A landscape with many valleys, sampled at points; each row gives a point and its height.
From any point a ball rolls to the lowest of the 5 points nearest to it. It stops when none of these is lower. Distance is the straight distance between rows; heights are no part of it.
Q_565 (h 33.5): [122, 114, 125, 145, 112, 100, 120,  71,  86, 207, 109,  88, 139, 126, 158,
 164, 147, 141, 125, 130, 143, 168, 145, 119, 128, 204, 122, 144, 130, 141,
 147, 119, 130, 142, 140]
Q_313 (h 60.3): [107, 110, 100, 151,  87,  98, 168, 112, 115, 185, 129,  88, 115, 140, 166,
 145, 106, 165, 128, 129, 152, 174,  99, 123, 159, 157, 149, 133, 132, 160,
 129,  72,  75, 171, 139]
Q_404 (h 41.6): [ 90, 107,  96, 121, 111, 127, 168, 143,  95, 117, 110, 131, 114,  91, 173,
 132,  98, 161,  94, 149, 109, 136, 147, 133, 165, 145, 145, 110, 117, 133,
 118,  93,  86, 139, 124]
Q_181 (h 45.8): [193, 128, 129, 137, 122,  90, 116, 111, 149, 177, 118, 110, 140,  98, 171,
 153, 150, 131, 114, 130, 117, 169, 125, 101, 108, 161, 114, 110, 138, 161,
 188, 161, 157, 132, 151]
Q_488 (h 33.6): [ 83, 121,  87, 114, 115, 140, 151, 159, 104, 127, 122, 167, 103,  75, 167,
 132,  94, 154,  86, 151, 105, 149, 132, 131, 171, 125, 143, 133, 116, 126,
 116,  99,  89, 134,  84]
Q_9 (h 58.5): [137, 121, 138, 115, 179, 149, 129, 152, 131,  56, 180, 131, 143, 126, 105,
 143, 142, 119, 145, 165, 119, 128, 129, 185, 129, 109, 126, 164, 149, 135,
 122, 160, 140, 127, 150]
Q_281 (h 43.8): [108, 105, 131, 172, 102, 101, 118,  70, 107, 215, 120,  75, 121, 148, 133,
 154, 119, 161, 152, 137, 161, 153, 121, 126, 135, 186, 134, 165, 123, 126,
 127, 108,  99, 135, 119]
Q_853 (h 62.4): [173, 149, 154,  84, 129, 157,  81, 103, 160, 127,  91, 130, 120,  89, 112,
  84, 110,  88, 131, 115, 169,  59, 149,  74, 111, 131,  92,  89, 109, 103,
 168, 119, 118, 115, 132]
Q_709 (h 47.9): [121, 117, 155, 155, 116, 144, 139,  84,  99, 130,  90, 115, 131, 164, 124,
 111, 100, 159, 148,  67, 165,  87, 140, 104, 139, 161, 151,  74, 110, 146,
 102,  68, 101, 123, 163]
Q_153 (h 52.7): [152, 160, 163,  93, 120, 146,  98, 104, 165, 107, 137, 140, 104, 138,  83,
  89, 138,  80, 138, 131, 169,  53, 128,  86, 101, 107,  86, 123, 138,  97,
 148, 148, 142, 111, 153]
Q_600 (h 48.1): [151, 152, 109, 132, 119,  72, 139, 163, 155, 141, 166, 116, 125, 137, 144,
 143, 150, 115, 145, 157,  92, 148, 115, 151, 101,  80, 128, 177, 130, 114,
 153, 149, 141, 114, 117]
Q_651 (h 47.1): [106, 116, 106, 153,  69, 101, 163, 121, 169, 103,  63, 122, 119, 157, 141,
 123,  75, 181, 146,  95, 124,  82, 108, 107, 162, 136, 187,  65, 122, 116,
  94,  82, 170, 156, 149]
Q_390 (h 43.5): [128, 120, 122,  82, 173, 146, 128, 152, 111,  67, 161, 115, 148, 157, 125,
 161, 177,  95, 131, 149, 113, 165, 144, 202, 130,  99, 120, 163, 153, 133,
 144, 159, 171, 142, 151]
Q_825 (h 51.8): [ 97, 126,  70, 118,  77, 105, 174, 148, 129, 184, 131, 107,  90, 139, 156,
 123,  96, 177, 118, 127, 168, 166,  81, 114, 173, 121, 158, 134, 140, 153,
 129,  73,  75, 163, 123]
Q_292 (h 46.4): [140, 111, 124, 137, 148, 126, 129, 116, 108, 119, 104, 128, 134,  89, 148,
 124, 111, 144, 111, 139, 112, 106, 186, 125, 131, 171, 120, 102, 110, 124,
 135, 120, 128, 103, 123]
Q_386 (h 45.3): [147, 123, 162, 117, 187, 173, 106, 153, 158,  53, 149, 154, 158, 120,  71,
 115, 120, 117, 148, 136, 144,  89, 134, 160, 131, 107, 128, 119, 129, 127,
  94, 168, 134, 111, 122]
Q_73 (h 34.6): [125, 116, 100, 142, 118,  90, 138, 111,  96, 187, 129, 114, 137, 102, 159,
 157, 123, 134, 113, 157, 121, 158, 152, 125, 115, 176, 119, 150, 124, 113,
 137, 118, 114, 129, 113]
Q_673 (h 47.8): [150, 117, 134, 104, 174, 152, 148, 162, 138,  54, 178, 128, 147, 103, 103,
 151, 143, 131, 133, 164, 118, 153, 118, 174, 142, 115, 124, 165, 163, 142,
 130, 162, 116, 132, 147]
Q_116 (h 40.4): [147, 139, 121, 140, 119,  75, 123, 108, 134, 157, 140, 116, 122, 131, 138,
 137, 155, 130, 130, 155, 104, 105, 163, 121, 106, 149, 112, 148, 138,  94,
 164, 157, 168,  92, 121]
Q_21 (h 49.0): [124, 115, 148, 138, 142, 168, 118, 176, 167,  57, 161, 172, 132, 122, 131,
 150, 136, 113, 167, 142,  88, 123,  73, 193, 151,  75, 167, 181, 135, 112,
  97, 130, 137, 140,  75]
Q_737 (h 34.0): [131, 147,  62, 107,  96,  85, 152, 159, 109, 204, 129, 140, 143,  92, 141,
 158, 134, 130,  97, 138, 150, 208, 113, 114, 124, 137, 108, 143, 129, 124,
 130,  95,  82, 143,  91]
Q_459 (h 50.6): [163, 123, 141, 123, 157, 141, 114, 140, 153,  88, 113, 115, 131,  82, 129,
 107, 101, 150, 120, 153, 132,  85, 172, 134, 152, 140, 116,  78, 109, 135,
 152, 139, 121, 110, 125]
Q_910 (h 52.4): [130, 142, 159, 111, 140, 120, 108, 108, 121, 122, 174, 113, 110, 164, 104,
 101, 178,  88, 133, 153, 137, 118, 127, 111, 119, 121,  84, 142, 168, 148,
 152, 181, 177, 142, 185]
Q_318 (h 45.4): [162, 124, 139, 107, 180, 138, 124, 140, 126,  82, 180, 118, 140, 109, 103,
 126, 146, 108, 133, 166, 128, 150, 116, 148, 125, 132,  97, 140, 155, 166,
 148, 178, 143, 147, 175]
Q_738 (h 35.4): [115, 175,  58,  89, 115, 133, 125, 197, 132, 145, 129, 189,  99,  56, 141,
 128, 149, 137, 101, 112, 120, 167, 108, 126, 195, 112, 125, 150, 142, 111,
 135, 111, 102, 120,  53]
Q_191 (h 44.5): [126, 150, 170, 131, 158, 163, 105, 140, 156,  65, 134, 153, 130, 175,  82,
 103, 152,  97, 148, 112, 123,  79, 126, 144, 104,  81, 132, 146, 122, 108,
  88, 168, 164,  96, 131]
Q_278 (h 41.8): [108, 126, 137, 157, 127, 142, 120,  88,  94, 149,  84, 162, 130, 126, 114,
 128, 129, 124, 112, 114, 119,  97, 160,  96,  88, 162, 123, 127, 107,  85,
 106, 129, 128,  83, 104]
Q_144 (h 40.7): [155, 128, 109, 136, 123,  82, 135, 109, 122, 176, 122, 103, 136, 106, 161,
 151, 141, 138, 124, 154, 114, 142, 161, 115, 112, 178, 110, 130, 130, 130,
 168, 140, 146, 117, 135]
Q_453 (h 12.8): [138, 141, 153,  70, 166, 179,  86, 124, 150,  81, 139, 140, 144, 122,  51,
  96, 109,  68, 146, 131, 172,  67, 119, 115, 106, 102,  95, 116, 136, 111,
 109, 159, 114, 145, 142]
Q_686 (h 45.5): [164, 149, 142, 122, 160, 148, 101, 129, 154,  99,  92, 151, 142, 105, 103,
 100, 120, 123, 123, 116, 135,  76, 167, 104, 108, 122, 108,  82, 104, 105,
 136, 148, 135,  78, 115]
Q_409 (h 54.4): [125, 135, 135,  77, 146, 128, 112, 130, 108, 115, 144, 112, 123, 178, 148,
 155, 195,  68,  96, 136, 114, 195, 143, 160, 114,  90, 103, 135, 140, 160,
 150, 188, 189, 155, 177]
Q_110 (h 49.1): [128, 157, 167, 114, 145, 151, 103, 123, 151,  79, 150, 142, 105, 178,  80,
  96, 158,  94, 143, 121, 142,  68, 137, 127, 108,  93, 109, 144, 133, 102,
 113, 163, 159,  95, 149]
Q_536 (h 34.5): [134, 147, 155,  80, 161, 168,  92, 113, 143,  82, 149, 139, 123, 150,  65,
  87, 137,  71, 144, 133, 170,  69, 123, 117, 106, 107,  88, 135, 139, 109,
 114, 154, 142, 129, 155]
Q_896 (h 45.2): [114, 116, 155, 163, 115, 145, 116,  53,  92, 172,  93, 117, 114, 151, 114,
 128, 128, 149, 133,  98, 161,  97, 145,  99, 110, 185, 137, 129, 119, 107,
 112,  99, 102,  94, 131]
Q_285 (h 51.0): [154, 139, 147, 116, 154, 117, 111, 116, 124, 131, 171, 120, 132, 149, 124,
 132, 172,  88, 119, 148, 120, 164, 101, 114, 104, 117,  96, 139, 155, 171,
 148, 190, 175, 159, 196]
Q_504 (h 49.7): [143, 156, 134, 119, 114,  75, 138, 158, 144, 153, 165, 110, 122, 169, 141,
 149, 172,  90, 138, 144,  99, 175,  95, 154,  88,  62, 130, 175, 139, 128,
 129, 169, 125, 136, 150]
Q_262 (h 67.0): [166, 145, 160,  84, 109, 144,  84,  89, 156, 144, 114, 123, 104, 100, 118,
  89, 130,  91, 130, 115, 167,  61, 143,  68, 110, 158,  83, 105, 132,  99,
 186, 125, 142, 119, 136]
Q_733 (h 54.7): [161, 149, 115, 111, 125,  91, 150, 175, 150, 130, 178, 122, 135, 142, 127,
 155, 165,  99, 148, 130,  93, 190,  87, 158, 109,  63, 125, 170, 136, 130,
 133, 163,  96, 143, 135]
Q_454 (h 74.0): [129, 111, 128, 170,  92,  91, 146,  83, 137, 185, 120,  49, 123, 161, 162,
 160, 114, 167, 147, 105, 155, 181,  98, 133, 161, 167, 157, 126, 130, 164,
 142,  80, 108, 180, 146]
Q_270 (h 53.3): [ 81, 114,  71,  98,  82, 123, 183, 146,  98, 152, 122, 115, 100, 119, 166,
 128, 104, 166, 101, 132, 125, 168, 104, 118, 179, 133, 156, 132, 138, 147,
 125,  90,  68, 165, 140]
Q_745 (h 47.7): [128, 125, 149,  78, 159, 154,  88, 112, 122,  99, 169, 116, 128, 121,  86,
  85, 147,  55, 138, 139, 155,  96, 114, 106, 119, 135,  67, 136, 159, 124,
 142, 159, 162, 177, 165]
Q_559 (h 70.2): [133, 121, 176, 151, 117, 139, 116,  46, 120, 168, 115,  67, 105, 169, 127,
 121, 124, 154, 158,  62, 180, 108, 124, 125, 157, 187, 154, 114, 135, 147,
 148,  63, 130, 142, 151]
Q_251 (h 54.6): [146, 114, 158, 104, 181, 167, 121, 150, 154,  46, 166, 141, 157, 100,  83,
 130, 115, 134, 130, 165, 153, 102, 131, 171, 149, 128, 125, 126, 147, 141,
 109, 164, 122, 127, 132]
Q_617 (h 52.3): [133, 128, 140,  89, 167, 139, 107, 121, 105,  97, 170, 119, 134, 148, 106,
 121, 166,  74, 119, 159, 126, 150, 127, 144, 118, 122,  91, 138, 158, 152,
 148, 178, 186, 162, 180]
Q_362 (h 54.0): [137, 130, 130,  79, 158, 138, 114, 124, 111, 114, 145, 127, 129, 161, 142,
 158, 187,  69,  91, 140, 109, 192, 124, 154, 105,  90, 105, 121, 149, 160,
 150, 191, 189, 167, 180]
Q_367 (h 89.4): [119, 113, 103, 150,  74,  85, 170, 103, 156, 142, 117,  76,  95, 163, 165,
 142,  88, 183, 151, 121, 138, 122, 107, 136, 179, 149, 175, 109, 137, 142,
 127,  62, 133, 179, 149]
Q_379 (h 39.5): [ 99, 118, 153, 179, 120, 156, 132,  98, 104, 152,  73, 133, 143, 151, 111,
 101, 106, 154, 127,  79, 142, 112, 127,  83,  94, 142, 149, 100, 100, 131,
  89,  97, 102,  96, 131]
Q_253 (h 52.2): [118, 106, 140, 148, 129, 124, 131,  72,  77, 174, 114,  95, 128, 135, 145,
 132, 127, 149, 136, 111, 152, 121, 161, 113, 142, 201, 127, 121, 120, 141,
 129,  95, 111, 126, 144]
Q_173 (h 38.4): [134, 137, 146, 167,  94, 138, 125,  83, 144, 128,  60, 105, 140, 176, 112,
 117,  99, 167, 156,  41, 166,  91, 122,  98, 125, 133, 172,  63, 114, 128,
 117,  48, 124, 120, 151]
Q_623 (h 30.7): [ 91, 104, 131, 169, 130, 142, 147, 117,  88, 144, 106, 161, 133, 117, 136,
 118,  85, 139, 112, 120, 113, 117, 146, 110, 120, 151, 144, 113,  91, 124,
  88, 103, 106, 113,  97]
Q_248 (h 52.9): [138, 116, 138,  88, 182, 152, 108, 131, 118,  74, 179, 116, 147, 127,  88,
 114, 146,  82, 137, 155, 143, 123, 137, 159, 125, 125,  89, 138, 158, 147,
 138, 166, 164, 148, 157]
Q_397 (h 48.0): [141, 141, 137, 112, 140, 155, 100, 101, 106, 130,  68, 148, 139, 106, 111,
 110, 127, 116, 114, 102, 149,  82, 174,  88, 103, 159, 107,  86, 108, 101,
 130, 115, 127,  90, 130]
Q_344 (h 43.2): [152, 115, 122, 128, 145, 130, 151, 170, 174,  74, 153, 117, 122,  74, 128,
 135, 113, 163, 123, 174, 104, 130, 126, 152, 159, 108, 135, 143, 135, 129,
 150, 153,  96, 107, 118]
Q_671 (h 31.6): [ 67, 118, 149, 170, 130, 161, 128, 160, 115, 113,  69, 174, 159,  82, 115,
  96,  89, 129,  97, 106,  83, 153, 133, 117, 121, 128, 136,  98,  91, 140,
  76, 125, 127, 122,  86]
Q_800 (h 27.1): [ 88, 105, 128, 154, 134, 148, 138, 124,  94, 115,  88, 153, 140, 105, 142,
 121,  85, 151, 102, 122, 113, 110, 165, 120, 138, 153, 136,  87,  90, 128,
  88, 113, 107, 117, 119]
Q_148 (h 32.5): [131, 132, 146, 162, 141, 144, 107, 162, 170,  78,  89, 173, 155,  85, 115,
 117, 108, 126, 124, 123,  73, 114, 140, 143, 115, 109, 141, 108,  97, 103,
 103, 154, 162,  99,  72]
Q_418 (h 48.2): [107, 155, 156,  71, 133, 176,  99, 114, 133,  80, 146, 147, 107, 182,  71,
  98, 158,  64, 130, 121, 169,  79, 141, 123, 112,  91,  82, 136, 147, 103,
 107, 150, 159, 129, 155]
Q_37 (h 53.1): [114, 144, 149, 120, 152, 112, 128, 138, 116, 113, 176, 105, 114, 186, 127,
 132, 178,  99, 137, 157, 108, 138, 137, 168, 125,  90, 116, 186, 140, 137,
 126, 169, 160, 124, 160]
Q_603 (h 42.0): [ 86, 135,  68, 136,  84, 124, 149, 145, 150, 179, 139, 154,  75, 142, 154,
 103,  76, 187, 106, 120, 166, 141,  84, 130, 169, 104, 180, 119, 135, 156,
 124,  65, 105, 146,  93]
Q_862 (h 51.1): [167, 144,  82, 113, 106,  82, 156, 170, 157, 145, 139, 120, 126,  80, 146,
 156, 131, 139, 119, 148,  89, 176, 119, 127, 119, 107, 115, 143, 128, 122,
 164, 143,  93, 124, 101]
Q_628 (h 69.0): [134, 140, 161,  90, 103, 169,  87,  51, 103, 171,  79, 132, 117, 112, 119,
 117, 145, 103, 115,  87, 189,  93, 151,  82, 121, 187, 101, 115, 131, 105,
 157,  75, 121, 115, 145]
Q_435 (h 39.4): [111, 102, 111, 176, 100,  98, 144,  90, 114, 207, 130,  75, 119, 152, 154,
 140,  96, 164, 142, 136, 159, 161, 113, 125, 141, 168, 148, 143, 121, 142,
 127,  84,  88, 151, 122]
Q_39 (h 39.8): [118, 123, 120, 155, 137, 129, 125, 112, 100, 135, 100, 160, 133, 107, 130,
 128, 117, 124, 120, 129, 100,  97, 168, 113, 104, 148, 123, 121, 102,  85,
 114, 128, 139,  90,  89]
Q_460 (h 37.8): [107, 126, 106, 156, 124,  98, 132, 105,  92, 172, 130, 146, 136, 115, 142,
 143, 125, 127, 122, 154, 109, 118, 161, 121, 108, 167, 124, 152, 115,  89,
 119, 127, 131, 106,  88]
Q_596 (h 41.7): [141, 135, 131, 149, 151, 133, 113, 125, 129, 108,  94, 152, 135,  99, 121,
 115, 117, 127, 115, 125, 106,  84, 173, 115, 106, 137, 119,  99, 100,  95,
 119, 142, 144,  77, 100]
Q_669 (h 46.2): [124, 109, 149, 185,  99, 128, 128,  64, 129, 163,  85,  91, 108, 179, 121,
 123, 100, 171, 158,  75, 159,  99, 128, 113, 128, 157, 168,  95, 112, 123,
 126,  71, 111, 115, 130]
Q_852 (h 41.2): [157, 135, 102, 128, 127, 107, 153, 186, 170, 100, 160, 128, 119,  87, 135,
 146, 125, 142, 133, 160,  88, 150, 114, 147, 145,  92, 131, 169, 133, 106,
 154, 144, 104, 116,  93]
Q_337 (h 25.0): [102, 124, 139,  71, 170, 170, 104, 140, 107,  65, 150, 126, 130, 181, 109,
 128, 169,  85, 132, 134, 140, 108, 169, 194, 138, 106, 117, 151, 137, 115,
 118, 155, 186, 128, 140]
Q_780 (h 44.7): [149, 150, 147, 127, 122, 102, 111,  96, 147, 128, 149, 119,  98, 151, 106,
 108, 161, 119, 139, 137, 126,  71, 154, 110, 104, 129, 100, 137, 144, 104,
 157, 161, 170,  88, 144]
Q_871 (h 34.1): [143, 144, 165, 146, 166, 170,  96, 173, 191,  62,  96, 156, 172,  98,  78,
 111, 117, 135, 137, 107, 112, 110, 127, 137, 117,  95, 136, 100, 109, 120,
  99, 171, 148,  92,  92]
Q_156 (h 29.0): [ 91, 103, 122, 184, 106, 126, 136, 111, 111, 181, 129, 153, 115, 145, 135,
 111,  67, 157, 128, 133, 143, 130, 113, 109, 128, 138, 158, 129,  94, 131,
  95,  91, 105, 122,  81]
Q_377 (h 49.6): [151, 156,  77, 112, 108,  66, 137, 166, 135, 169, 147, 135, 136,  99, 152,
 162, 142, 118, 121, 155, 105, 168, 123, 132, 108, 111, 114, 160, 127,  99,
 160, 119, 126, 121,  86]
Q_939 (h 58.1): [121, 127, 121, 110, 154, 141, 141, 182, 129,  78, 180, 133, 139, 142, 131,
 163, 161, 110, 155, 151,  94, 151,  94, 192, 145,  72, 143, 199, 142, 118,
 119, 132, 124, 142, 114]
Q_843 (h 54.9): [182, 130, 162, 131, 125, 101,  99,  99, 147, 165, 152, 105, 116, 118, 128,
 107, 162, 118, 134, 140, 132, 122, 120,  86, 118, 159,  97, 120, 153, 150,
 185, 171, 189, 129, 162]
Q_349 (h 51.6): [155, 126, 140,  92, 152, 137,  93, 108, 111, 129, 155, 152, 133, 141, 154,
 162, 183,  82,  86, 130, 120, 175,  88, 121,  92,  92, 105, 114, 151, 170,
 133, 197, 174, 177, 190]
Q_573 (h 34.2): [141, 132, 112, 146, 134, 113, 133, 159, 150, 119, 145, 159, 126,  96, 149,
 135, 116, 127, 128, 162,  80, 113, 134, 155, 124, 107, 136, 150, 110,  92,
 135, 132, 146, 103,  71]
Q_976 (h 13.8): [152, 106, 130, 135, 120, 104, 125,  77,  99, 201, 111,  88, 152, 109, 171,
 168, 152, 139, 115, 120, 131, 183, 138, 108, 129, 200, 117, 120, 132, 152,
 157, 124, 142, 153, 143]
Q_145 (h 39.7): [156, 168,  77, 107, 114, 111, 129, 209, 172, 115, 164, 158, 110,  90, 132,
 134, 147, 131, 141, 134, 101, 157,  85, 142, 169,  74, 133, 168, 146, 104,
 147, 124, 113, 127,  63]
Q_654 (h 69.4): [118, 115, 114,  93, 149, 162, 147, 185, 122,  55, 163, 130, 151, 127, 123,
 178, 172, 114, 157, 136,  97, 166, 103, 200, 153,  79, 146, 184, 162, 112,
 119, 132, 116, 156, 107]
Q_844 (h 20.3): [169, 125, 124, 125, 149, 116, 152, 168, 152,  94, 172, 111, 128, 103, 123,
 138, 139, 132, 135, 163, 100, 157, 110, 148, 129, 107, 118, 163, 145, 147,
 150, 168, 109, 120, 151]
Q_499 (h 35.8): [103, 137,  70, 122,  88, 112, 166, 153, 122, 201, 142, 125, 103, 134, 146,
 127, 101, 168, 107, 126, 182, 183,  84, 114, 166, 122, 142, 135, 138, 155,
 122,  72,  62, 145, 106]
Q_873 (h 7.9): [ 92, 130, 138,  61, 136, 164,  97, 132, 114,  85, 140,  98, 103, 200, 113,
 110, 180,  72, 108, 124, 148, 135, 191, 155, 150, 105,  80, 132, 142, 124,
 151, 168, 210, 143, 140]
Q_717 (h 32.6): [104, 144,  58,  99, 105, 118, 151, 178, 110, 152, 131, 159, 110,  71, 154,
 137, 120, 147,  91, 142, 110, 172, 126, 122, 171, 124, 128, 148, 131, 118,
 138,  97,  85, 134,  72]
Q_298 (h 33.8): [ 98, 100, 132, 192,  99, 128, 144, 106, 124, 159, 103, 126, 123, 160, 135,
 112,  74, 174, 142, 102, 135, 105, 118, 109, 128, 142, 168,  98,  97, 134,
 102,  86, 112, 129, 105]
Q_150 (h 45.1): [148, 135, 135, 119, 159, 159, 103, 143, 144,  96,  77, 146, 149,  90, 113,
 101, 105, 132, 113, 117, 134,  84, 175, 110, 125, 128, 115,  60,  96, 115,
 128, 137, 121,  97, 114]
Q_269 (h 49.3): [140, 155, 145, 141, 136, 121, 108, 118, 158, 104, 117, 152, 112, 141, 107,
 109, 151, 117, 131, 125, 109,  67, 157, 117,  91, 113, 118, 127, 122,  81,
 126, 161, 166,  67, 112]
Q_128 (h 32.1): [ 60, 111, 151, 188,  91, 137, 141, 153, 142, 132,  71, 144, 143, 140, 108,
  65,  68, 164, 120,  82, 105, 132, 100,  94, 122, 111, 163,  77, 108, 167,
  89, 104, 131, 139, 106]
Q_125 (h 52.5): [121, 111, 142, 123, 164, 169, 129, 164, 140,  44, 164, 148, 155, 138, 116,
 154, 145, 113, 154, 147, 107, 124, 111, 210, 141,  93, 149, 176, 146, 118,
  97, 142, 147, 129, 113]
Q_387 (h 31.8): [ 75, 117, 120, 163, 101, 142, 139, 149, 113, 164, 131, 195,  99, 119, 146,
 101,  66, 151, 102, 136, 125, 148,  99, 122, 149, 119, 169, 125, 107, 158,
  94,  90, 110, 133,  74]
Q_302 (h 57.7): [135, 140, 114,  90, 137, 122, 146, 180, 116, 104, 163, 116, 140, 161, 132,
 172, 181,  87, 148, 129,  93, 195,  97, 181, 126,  56, 129, 185, 142, 126,
 122, 150, 117, 152, 133]
Q_60 (h 26.2): [ 77, 112,  82, 128,  75, 120, 172, 140, 136, 152, 132, 140,  81, 147, 161,
 108,  69, 183, 115, 136, 145, 122,  81, 119, 175, 109, 189, 116, 129, 145,
 114,  75, 101, 156, 124]
Q_832 (h 24.1): [ 96, 114,  94, 156, 106, 109, 148, 127, 106, 195, 145, 133, 111, 130, 155,
 128,  86, 160, 119, 147, 157, 156, 107, 125, 142, 146, 150, 151, 114, 139,
 108,  81,  88, 138,  89]
Q_530 (h 29.1): [ 83, 136, 142, 155, 113, 150, 142, 143, 127, 105,  60, 125, 163, 145, 105,
  95,  95, 169, 134,  58, 140,  95, 117,  83, 132, 117, 160,  55, 113, 165,
  76,  93, 110, 137, 173]
Q_477 (h 50.5): [155, 160,  92, 116,  81,  44, 128, 141, 150, 197, 137, 126, 145, 127, 151,
 171, 149, 110, 120, 147, 111, 180, 120, 127,  76, 110, 112, 148, 138, 101,
 159, 146, 131, 130, 107]
Q_114 (h 56.5): [129, 110, 128, 132, 136, 120, 136,  91,  77, 150, 110, 104, 135, 106, 162,
 125, 122, 143, 118, 122, 135, 116, 174, 118, 142, 196, 116, 100, 119, 146,
 148, 101, 123, 131, 142]
Q_10 (h 32.8): [102, 129, 120, 177,  78, 120, 151, 126, 162, 116,  44, 114, 150, 159, 117,
 116,  90, 181, 148,  51, 130,  93, 111,  89, 128, 124, 173,  52, 120, 131,
 101,  69, 156, 139, 136]
Q_76 (h 46.5): [179, 141, 146, 126, 125,  94, 125, 120, 144, 152, 159, 124, 128, 134, 148,
 157, 162, 102, 116, 136, 110, 173,  81, 117,  79, 101, 119, 136, 146, 171,
 144, 196, 138, 142, 183]
Q_951 (h 51.9): [124, 148, 138,  98, 126, 107, 139, 154, 114, 130, 154, 109, 128, 187, 147,
 163, 191,  75, 121, 130, 102, 198, 113, 172, 103,  61, 120, 175, 137, 142,
 128, 168, 131, 151, 162]
Q_438 (h 51.7): [155, 131, 161, 105, 151, 129,  98, 114, 135, 119, 172, 108, 118, 118,  94,
  84, 144,  84, 144, 145, 149,  95, 115,  97, 121, 140,  84, 128, 156, 140,
 159, 159, 163, 143, 165]
Q_759 (h 52.8): [162, 132, 144, 138, 163, 121, 121, 133, 153,  93, 156, 122, 123, 118, 115,
 107, 125, 128, 142, 156, 119,  83, 149, 139, 122, 126, 111, 132, 127, 122,
 142, 167, 142,  97, 138]
Q_636 (h 38.7): [125, 122, 176, 140, 172, 182, 103, 159, 166,  50, 132, 170, 164, 146,  88,
 129, 138, 109, 159, 108, 109,  99, 112, 180, 114,  91, 154, 140, 123, 116,
  77, 164, 162, 114, 109]
Q_964 (h 28.1): [191, 130, 123, 129, 131, 104, 147, 149, 159, 124, 151, 107, 127,  91, 142,
 150, 141, 131, 126, 148,  97, 173, 101, 117, 113, 119, 119, 131, 144, 162,
 170, 177, 108, 133, 159]
Q_163 (h 18.7): [ 75, 103, 135, 144, 119, 152, 148, 130,  96, 102,  81, 147, 138, 126, 140,
 106,  81, 161, 107, 108, 119, 103, 146, 118, 155, 141, 160,  70,  98, 149,
  76, 105, 101, 134, 152]
Q_445 (h 39.6): [113, 107, 139, 159, 128, 135, 132,  75,  77, 163, 104, 121, 125, 137, 127,
 127, 112, 144, 129, 108, 142, 102, 156, 105, 118, 182, 127, 122, 109, 123,
 109, 103, 104, 111, 124]
Q_660 (h 34.4): [ 98, 105, 140, 199, 107, 130, 118,  81, 113, 189, 102, 127, 109, 159, 112,
 113,  88, 161, 141, 106, 143, 111, 123,  95, 110, 153, 159, 129, 104, 106,
 105,  98, 108, 104,  89]
Q_906 (h 42.1): [116, 110, 169, 137, 172, 179, 107, 160, 153,  43, 141, 167, 172, 134,  94,
 144, 138, 115, 161, 121, 112, 108, 107, 198, 131,  98, 159, 146, 126, 118,
  74, 160, 161, 122, 102]
Q_626 (h 36.4): [ 91,  96, 130, 171, 102, 127, 156, 113, 119, 130, 109, 128, 122, 156, 144,
 115,  67, 178, 139, 105, 133,  99, 119, 115, 153, 136, 172,  82, 107, 145,
  86,  85, 104, 142, 142]
Q_308 (h 29.6): [108, 130,  76, 125, 116, 107, 148, 156, 103, 163, 140, 156, 122,  83, 156,
 148, 108, 137, 101, 156, 113, 159, 132, 127, 136, 140, 127, 154, 120, 115,
 123,  98, 103, 126,  75]
Q_692 (h 58.2): [118, 145, 142, 108, 134, 170, 113, 105,  90, 124,  58, 141, 159, 125, 113,
 103, 110, 128, 126,  70, 166, 100, 152,  83, 120, 147, 123,  59, 100, 143,
 103,  70,  96, 123, 160]
Q_146 (h 51.2): [134, 115,  98, 130, 108,  97, 157, 114,  98, 183, 109,  96, 141, 101, 178,
 163, 131, 143, 107, 132, 120, 187, 137, 119, 135, 180, 119, 130, 125, 155,
 147, 106,  97, 152, 138]
Q_207 (h 49.2): [123, 129, 167, 144, 114, 162, 117,  64,  99, 160,  75, 120, 127, 156, 109,
 114, 121, 140, 138,  69, 184,  98, 138,  90, 114, 165, 140, 103, 111, 124,
 119,  72,  99,  98, 153]
Q_962 (h 52.1): [179, 151,  91, 117,  95,  59, 145, 157, 161, 175, 136, 125, 142, 103, 152,
 161, 146, 112, 116, 137,  97, 189, 107, 126,  90,  98, 112, 141, 136, 110,
 161, 148, 107, 131, 110]
Q_702 (h 42.7): [140, 136, 128, 140, 127, 112, 118,  94, 116, 141, 109, 139, 120, 115, 128,
 126, 137, 129, 121, 133, 116,  84, 175, 111, 101, 162, 109, 119, 120,  84,
 144, 139, 149,  87, 115]
Q_186 (h 60.6): [ 91,  99, 113, 140,  98, 118, 172, 119,  99, 139, 126, 107, 118, 137, 169,
 130,  91, 173, 122, 133, 134, 124, 127, 127, 167, 159, 156, 115, 123, 158,
 115,  80,  88, 158, 154]
Q_955 (h 53.4): [172, 130, 147, 120, 152, 135, 104, 116, 144, 112, 122, 120, 126,  88, 121,
  93, 115, 123, 133, 135, 144,  75, 168, 107, 133, 151, 100,  87, 119, 127,
 168, 132, 129, 109, 137]
Q_788 (h 84.7): [110, 122, 103,  86, 133, 175, 122, 198, 125,  75, 158, 146, 146, 135, 128,
 174, 189, 102, 171, 116, 107, 169,  70, 188, 184,  66, 148, 186, 169, 101,
 120, 119, 110, 174,  73]
Q_767 (h 44.1): [172, 133, 125, 140, 126,  75, 131, 134, 147, 145, 153, 106, 126, 115, 145,
 146, 144, 130, 129, 160, 103, 135, 140, 124, 102, 130, 113, 144, 134, 132,
 172, 164, 152, 112, 142]

For each start below, name the point where the ball stops.
Q_302 -> Q_844
Q_409 -> Q_844
Q_951 -> Q_844
Q_278 -> Q_163
Q_207 -> Q_832
Q_628 -> Q_832
Q_559 -> Q_832
